Each row is a point on a landscape with many valleys, with its height.
From any point a ball rolls to the lowest of the 4 points nearest to it. It stops when none of these is lower. Distance is the straight distance between rows; heights are no part of it.
j231: [  9 -50   8   5 -17   1 -42 -41]  h=374
j304: [ -3 -33  30  -1  -8  -4 -19 -23]  h=127
j498: [ -3 -58  23 -16   0 -23 -17 -47]  h=657
j770: [ -8 -22  40  -8  -3  -6  -8 -14]  h=194
j308: [-11  31  -6  -6  14 -10  27  35]  h=575
j316: [ 22  33 -50   3  31 -15  15  33]  h=615
j480: [  5 -32  15  13 -20   7 -30 -28]  h=180
j455: [ -5 -54  32 -17   6 -23 -15 -40]  h=703
j473: [-11 -48  36 -24  16 -27  -6 -47]  h=751
j775: [-14  -9  36  -5  -5   0  -1  -4]  h=250
j703: [ 12  15 -23  18 -21  31  -7   1]  h=644
j390: [ 21  26 -48  22 -15  35  -6  -2]  h=373
j526: [ 26  33 -59  17   5  13   4  14]  h=553
j798: [ 26  30 -54  14  13   7   9  19]  h=448
j337: [-19 -18  50 -10   1 -11   2  -9]  h=347
j135: [ -7 -12  23   8 -12  11 -12  -7]  h=130
j297: [  9  27 -33   9  -2  13   9  19]  h=244
j685: [  6 -54  10  -4 -13  -5 -36 -48]  h=494
j862: [  5  15 -18  16 -15  24  -5   7]  h=578
j345: [-14  14  16  -6  -2   1  14  16]  h=405
j974: [  6 -16   7  20 -28  23 -25 -17]  h=321
j322: [  2  35 -31  -9  17 -11  21  37]  h=425
j78: [-12  26   0  -6   4  -7  21  30]  h=432
j919: [ -6  25 -13  -2   0   9  16  27]  h=294
j917: [-21 -27  61 -28  26 -27  13 -19]  h=846
j133: [-22  18  33 -15   8 -11  26  23]  h=165
j293: [-12  37 -12 -14  22 -22  32  41]  h=589
j200: [ 15  32 -51   7   8   1  12  24]  h=211
j451: [  9 -31   8  17 -29  17 -36 -30]  h=309
j781: [  0 -29  24   7 -12   6 -20 -18]  h=110
j636: [  2  40 -28 -15  37 -33  30  47]  h=655
j499: [  5   1  -3  19 -22  25 -16  -3]  h=375
j686: [  1  31 -28  -1   9  -3  19  30]  h=316
j569: [ 18  17 -37  24 -25  41 -14  -5]  h=475
j732: [-14  15   8   0  -3   4   9  20]  h=327
j541: [ 12  35 -40  -5  36 -31  19  40]  h=690
j792: [  2 -55  15 -14  -6 -16 -22 -47]  h=614
j999: [ 13  27 -41  14  -4  21   3  14]  h=120
j645: [  6 -66  -8 -13  -9 -11 -33 -62]  h=748
j610: [ 38  28 -65  24 -12  34  -1  -4]  h=453
j954: [-18 -32  57 -22  23 -28   3 -22]  h=807
j978: [-26 -12  66 -23  18 -19  16  -4]  h=789
j50: [ -2  26 -22   1  -5   6  10  23]  h=274
j376: [ 18  26 -49  19  -6  27   4   9]  h=313
j353: [-15  -6  38  -5   0  -3   5   3]  h=376
j439: [-19  20  21  -9   4  -5  23  29]  h=495
j115: [ 12   5 -16  24 -27  33 -18  -7]  h=633
j255: [-14 -40  49 -24  23 -32   3 -35]  h=785
j834: [-23  -5  54 -17   7 -16  15   7]  h=597
j294: [  7  33 -39  -2  21 -13  21  33]  h=434
j716: [ -6  19  -1   5 -11  10   5  13]  h=295
j557: [  0 -11  13  16 -18  15 -17  -9]  h=161

Call two points neighbours if one is among the 4 nearest of the other. Go from one point of each pair to the other, from neighbour to neighbour, staying as low as possible. Name the highest point that can't be avoided.
j781 and j133 | j862
j200 and j999 | j297
j200 and j133 | j345

Two balls start at each pair of points below. Name the first point that both come to, or write none.
j498 and j974 | j781
j703 and j345 | none
j353 and j473 | j781
j978 and j792 | j781
